Each row is a point on a landscape with many valleys, with its height.
From any point a ball rolls to the lowest of the 2 points nearest to it. It stops when none of these is lower. Distance is the straight distance between rows; heights are no part of it.
z452: [  7  13  14 -30  19 -16  19 -10  24  -9   2  14   5  18 -26  -2 -21  -1
  -6  13  -1]  h=2.35
z819: [-13 -14  -3  31  -5  -2 -21  31 -22 -17  16 -21   3 -11  25  -7  11   8
   6  13  15]  h=4.77
z22: [ 10   8 -17  10 -24  -5  -1   9  -3 -13  -1   8  15   3  20  -2  -4  -2
  27  -2  38]  h=3.74
z917: [ 24   4  -9  -9  18  21  -9  -7  -5  11  13  -2  15   4   4 -10   0  -5
 -18   0 -29]  h=4.73
z895: [-13  -3  -6 -12  22  20  32 -36 -29  16   0  14 -17   1 -28 -21  -6  -5
  16 -18  -3]  h=4.68
z659: [-12   0   0   8  -8 -17  -4  29  -2 -15   7 -27 -18 -43  39  17  25  -1
 -14   9  -3]  h=4.64
z359: [ 21   8   5   6  13   6  -5  -4 -25  21  27  23 -15 -14   7 -30  -2 -19
   4  -8   3]  h=2.37
z893: [  3  -7 -32  -9 -11  22  -7  13 -28  -7  13 -14  22  -6  21   8  10  -7
   7  24  -7]  h=1.19
z823: [-11   3  -6 -23 -17 -27  21 -11  21 -26 -30  -4  13   7 -18  17 -14  11
 -15  18  17]  h=4.00
z318: [-10  -6  27   9  18 -28  21   0  -2 -23 -11  21  -2  12 -13  -4   2 -18
  17 -15  24]  h=2.98
z882: [  6  13 -23   7 -28 -27   5  -8  19  -5 -14   5  28  21   0  10   4  10
  14  -5  11]  h=5.85
z449: [-14 -19  18  -6  -4  35  -8  25  -3  -7  16   7  18  23 -12   7   7   7
  18  15  -5]  h=3.66
z468: [ 29  33  13 -25   2   9  -1   3  25  18   2  -4  -7   4  17 -15 -18 -12
 -21  10  16]  h=2.43
z926: [ -1  -2  -2   9   1 -12 -23  34 -10 -10  25 -24  -4 -24  42  -4  12  -5
  -6  25   2]  h=5.22
z789: [  9  -6 -13   1   1  15  -9 -20 -26  36  22  11 -26 -19   4 -24  -7  -7
  -5   0 -20]  h=2.67
z143: [ 22  27   6 -19  16  -9  10 -11  19  -5  -8   1   6  16  -9 -18 -16  -8
 -14   3  19]  h=1.74
z472: [ -1 -19  21  -2 -19   9 -24  16  -4  22  12  -4 -38 -27  39  -3  -5   6
  -1  -5  10]  h=2.00
z725: [-16  -5  25  19  14 -11  10   8 -19  -3  -7   5  -3  18 -18  -1  29 -19
  22 -14  22]  h=2.21
z878: [  8  14  -9 -18  -6  -3  25  -4   0   5 -29  -3   4   0 -19  14   4  -2
 -23   8 -10]  h=3.86
z826: [-10 -28  13  15 -22  18 -20   6   7   4  -6  28 -26 -23   8   6  -9   4
  -4 -27  -8]  h=2.66
z604: [-27 -13  30  16   4 -11   0  12  -2   3  -8 -18 -12  23 -24  -5  24 -13
  -2   0  19]  h=1.45
z696: [ 11  15   3 -16  35  -7  -7   0  21  -4  24 -13  23  28 -24   1  -3   8
   1   8 -25]  h=3.73
z373: [ -4 -10   5  12  25  27  -2 -27 -14  17 -11  -6  -6  10  -8 -31   2  -5
 -24 -21  -9]  h=4.29
z924: [-22  -7   4   2   7 -12  12   2  12 -43 -16 -20  -6 -17 -22  27   9   1
  -7  16 -23]  h=5.35
z523: [ 14  34   3 -16  13  -7   6  -7   9  11  26  -8 -10   6 -20  -6 -10  -5
  10  27   1]  h=3.44
z313: [  0 -28   9  21  28  -7 -17   1  -9   3   3   6 -14 -10 -13  -1   7  16
 -22  -9 -41]  h=4.62
z224: [-14 -10   9  10 -10  18 -16   7   7  23   2 -27 -28   6   4 -17 -14  11
 -10  19  23]  h=6.27
z504: [ -1 -11  -4  20 -27  18 -20   4   5  -4   2  31   7  -1  14  -1  -6  -6
   0 -28 -11]  h=2.24
z278: [  5   5 -15  21  -9 -19   2 -21  24   2 -15  30  36  20  22   2  -4  14
  23 -19  25]  h=5.98
z966: [ 11   7 -33 -10 -23  16  -8  12   4  -6  -7 -32  22   4  17  11   5  -4
 -13  12   2]  h=1.95
z144: [ 12   0  -5 -28  -7  16   2  21 -12  12   7  -9  15  -2   8  30  15 -10
  -9  33 -27]  h=5.78
z735: [  9   0  25  -4  -7 -36   3  -6  18  -2 -15  44   6 -14  -5   1  -7  12
 -31  -9   1]  h=3.91
z684: [  9 -15  -7  12  48  -7   2  -6   6 -23 -17  -1  31  15   2  10  12  -3
   8 -23  -4]  h=5.42
z234: [ -6  -1  17  -8  20  21   2  23 -14   9  10 -37  -8  -1   8  -9  -2  11
 -18  40  13]  h=6.32
z72: [ 14   3   0   3  23 -26  -7  -1  21 -23 -18  -5   5   6 -12  -5   1  -4
 -24 -21  -8]  h=4.91
z996: [  9 -21   5   5  17   1 -24  10   2  15  20  -2   3   4  -2   7   0  20
 -15  11 -52]  h=4.36
z848: [  6  21   9   9 -18 -11  17  -7  -4  19 -16  18   8  25  -8  -6  15 -14
   7 -14  16]  h=5.95
z813: [ -2   1  -8 -10 -13  10  15   7 -26  17  11   7   5  -4 -15  23  18  -5
   7  19 -29]  h=5.55
z842: [ -3 -26   8   8 -15  23 -10  17 -22  15  -8  19   3 -11  13  10  19  -9
 -18 -16 -27]  h=3.60
z861: [ 18  -5   4  -1  13  -9 -22  -3   7   8   7 -14 -33 -33  10   5  -9  11
 -20   4 -17]  h=5.18
z432: [-15   6  21   0  11   5  -3  13  -3   0   9 -26 -28  -8  -8 -11  -1  -1
   1  23  30]  h=6.48
z399: [ 16  14  11 -16  11  11 -12   1  20  16  -1 -30  -5  10  -5  -3  -2  -3
 -25  16   3]  h=3.01
z13: [ 11  11 -11 -28 -22  35  -5 -25   4  44  15   0 -19  -3  15   2 -20 -11
  -5  19 -18]  h=1.73
z985: [-15  -2  -3   3  -8   5  12  -2 -21  17  12   9   2   8 -24   7  16   3
  25  -6 -15]  h=5.39
z668: [  1   2  -4  -7 -23 -21   7  17  -4  -4 -11  -2 -28 -46  33  23   6   2
 -13  -6   2]  h=3.89
z141: [  2   8 -11   8 -20 -10   9  -4 -17  14  19  31  -6  -6  -5  -3   3  -4
  30  -9  -7]  h=5.27
z134: [ -2  -8   2  12  23   1  11  -7  -1 -11  -8  18   9  15   4  -6   0  -6
  32 -17  34]  h=3.59
z951: [ 11  20  -7  -9 -22  -5  -1  28   4  -6   9  -4   3  -8  25  -3  -6  -9
   4  15  34]  h=3.32
z188: [ -9  -1 -11 -17  -3   3  18  -6   8 -12  -4  11  30  24 -14  14  -7  15
  22  -4 -10]  h=3.18
z900: [  4  24 -19  -8  17 -19  13 -24   5  10   7  -9   9  12 -20   0  -4   5
  13  -9 -20]  h=4.94
z641: [-40 -24 -16  13  -8 -23   9 -20   4 -25 -10 -27 -24   5 -27   9   2   0
  16  -3   7]  h=5.86
z64: [  8   2  18  -5  12 -36   0   7  28 -17 -23  10 -15 -20  -3   9  -9   4
 -29 -17   0]  h=4.50
z121: [  4   1 -15  14   9  14  -7  -7   0  -6  10  -1   7  10  12  -9  -3   2
  40  -4  38]  h=3.88
z122: [  4  -3  11  -1  31  -5 -17  12  11 -10  27 -10   4   5 -18   7   1  15
  -7  19 -35]  h=4.06
z216: [  5 -16 -10  13 -26   4  -9  17   1 -27 -15  29  19 -15  23   0  -7   5
  -5 -26   7]  h=1.69
z409: [ 24  24   9   3  -4 -10   5  -4   0  22  -2  25 -15 -15  19 -29  -9 -20
 -21 -20  14]  h=1.25
z176: [ -3 -28  27  -2 -19  26 -15  12  -3  14  -9  16 -15 -22  26  23   3   1
 -17 -24 -22]  h=3.14
z850: [ -1   0  17   6 -12 -36   5   4  10 -25  -7  39  10  -8  -8   5  -7  10
  -1   3  11]  h=3.25
z135: [ 13  -3   7 -16 -14  20 -22 -11   5  35  11   3 -33 -19  29  -5 -16  -7
  -6   2  -6]  h=1.24
z628: [  3  18  18 -24  17  -2  22   0   5   2   8   5 -13  -4 -27  15  -4  -4
   0  25  -9]  h=2.99
z370: [ -2  11 -11  -5  19  -1  22 -34 -15  23   0   6  -1  11 -21 -12   2  -2
  12 -25 -20]  h=4.82
z86: [  1  -5 -22   8  11  25  10  -1 -38 -17   8 -13  18 -14  13   8  14   0
  23  16   6]  h=0.32
z74: [-19 -29  10   9   3  28 -26  16  10 -20  22   3  17  29  -4  -4  -8  19
  27   2   3]  h=3.99
z653: [  6  18  -6 -17 -18  16   9  22   6   4 -12 -22  14   5  16   0   7 -10
 -18   5  22]  h=2.63
z871: [ 13  23  -7  14 -12  10   1 -16   4  13 -17   1  14  20  16 -15   0 -17
  -7 -25  19]  h=6.10
z764: [-14  -8  19   4   3 -11 -10  10  22  -6   0  -6  -2  25 -25   3   7  -6
   6  -1   6]  h=2.12
z427: [ 20  28  11  -8  -4   3  -2  -7  28  12  -4  14 -11  -7  26 -31 -30 -11
 -27 -16  29]  h=1.96
z358: [-28 -27  19  -9   8  13  10  15  -5 -19   8   9  11  23 -33  12  10   3
  24   1  -7]  h=3.24
z999: [  8   6   3 -22  18  22  -9  -4  21  16  16 -24  14  29 -17  -1  -7  11
 -13  21 -24]  h=3.43
z7: [  8  17 -14   2 -43 -26   0 -10  24  10 -15  15   4   8  -2   2  -9   5
  -7   1  10]  h=5.72
z593: [ -8 -24   7  27  -7  16 -27  29 -10 -11  13  -3  15  15  15  -9  11   6
  15  -2  12]  h=4.35
z380: [-11 -19  13 -12 -32  10  -7   7 -21  33  -9  -4 -36 -30  39  10  16  -3
  -6 -14  -4]  h=2.79
z429: [ 35  22  -5  -6   7  -9   4   0 -13   7  11  29   5 -14  28 -28 -14 -17
  -9  -3   8]  h=1.87
z319: [-13  18 -19   3  -6 -23  14 -11 -13  10  27  13  12 -14  -6   8  -8  14
  51 -11 -22]  h=5.16
z387: [-11 -12   2  -2  11  -8   4   7   6 -29   4  10   4  10 -21   9  -3   3
  15  -5  -5]  h=2.72
z805: [  5  -3 -11 -11 -31  -7   2  -2 -14  28 -14   2 -31 -34  18  17   6  -9
  -8  -3  -6]  h=3.34
z626: [ 14  12 -17   2 -22  -5 -13  -7  17  14   2   1 -12  -2   3  -6  -9  -6
  -8  -3  -1]  h=5.58
z869: [ -3 -11   6  -6  10   2   1  15   3 -29  -9  -4 -11 -28  -9  24  -1  10
 -13   6 -15]  h=4.87
z200: [ -6  12  -2  -7  13 -14  26 -11  -1 -49 -13   1  13 -16  -6   4 -12   6
   3  20   8]  h=2.69
z129: [-31 -16  -4   1 -30  15 -10  -4  16  11 -11 -25 -30   5 -17   2  -8  11
   5  13  22]  h=6.13
z558: [ -5  15   3 -16  -9 -23  24 -10   4 -26 -11  11  18  -8  -7   2 -11  14
  -6  29  34]  h=3.47
z543: [ 17  24 -18  21 -24  -4  -7 -29  12  11  -8  21  23  20  36 -11 -14  -7
   6 -20  24]  h=6.09
z49: [  5  -9   2  21  15  -7  -9  -4 -20   4  10   4 -23 -32  -2  -7   8   1
 -14  -4 -23]  h=4.89
z888: [ 12   3 -14  -3  -5   3 -20   9   9   2   9 -21 -16 -22  14  -5  -9   0
 -14  10   6]  h=5.41
z579: [ -2 -20   9   4  16  32  -4  -2 -16   1 -15  11   5  -4  -1 -10   9  -6
 -25 -27 -21]  h=4.01
z93: [-21 -14  17  -9 -10 -11  31  -6   0 -17 -23  20   5  22 -16  -2  -7 -12
  12  -7  35]  h=3.58
z51: [  3   8 -22  -7  -5   7  23 -14 -13  -2 -19  -1  19  11 -11   8   6   4
   8  -2   0]  h=3.49
z173: [ 18   6  -1   7  35 -17   1  -5  18 -15 -26 -22  26  28  -2   0  13 -13
 -10 -23  10]  h=5.19
z411: [  2 -13   8 -13   4  21 -11  28 -16  14   8 -26   7   1  18  16   9   7
 -17  39 -13]  h=6.05
z262: [-10  -1 -17  41   9 -12 -14  -4 -15 -28   5 -33  -7 -21  16 -12   8   6
   8   3  14]  h=5.25
z407: [ -6  12   2  17 -15  -6  -2  -7   0  26  -3 -11  -5  29 -16  -6  21 -13
  14  -6  13]  h=5.82
z197: [ -7   0 -10  13  10   6  -4 -20 -10  25   1 -29  -2  28 -11 -17   9   7
   3   5   0]  h=5.70
z291: [  4  -4   6  -6  17  14 -14  -3   3  27  31  11  16  13  -6  -8  -2   9
  -6  -6 -54]  h=4.54
z592: [ -9   4 -12   8  13   5  18  -5 -19 -41 -13 -14   6 -20   1   7   5   2
   9   4   6]  h=1.65
z677: [ -8  -5 -14  32   7 -13 -17  -6  -4  -2   7 -28   0  12  -2  -5  12  12
  14   4   4]  h=5.56
z87: [ -2 -10   8   5 -31  -8   0  22   5 -24  -6  46  23   1   3  11  -5  14
  11  -1  10]  h=2.51
z921: [  5  -2  12  -5  37  27  16 -25 -25  11   0  15 -10   5 -14 -31  -2 -11
  -3 -20   0]  h=4.51
z899: [-27   0 -19  12  -3 -31   8 -17  17 -34  -7 -24 -13  -8 -27  16   2   4
   9   6 -18]  h=5.69
z868: [-33 -26 -18  -3 -19  15   1 -13  10 -14 -14 -14 -15  10 -22  -1  -9   5
  12  -8   9]  h=6.01
z784: [ -8  30 -11  -6  21 -34  12 -13   6  10  21  -8  26   3 -12  11 -10   9
  45  -7 -22]  h=5.06
z305: [  9  -5   4 -25   3  23  12   6  -2  -1 -22   5  -2 -17  -2  16  -6   5
 -23   0 -12]  h=4.33

Where does a ball stop that starts at each point below?
z985 -> z216
z926 -> z135
z407 -> z604
z868 -> z604
z921 -> z216
z173 -> z216
z684 -> z216
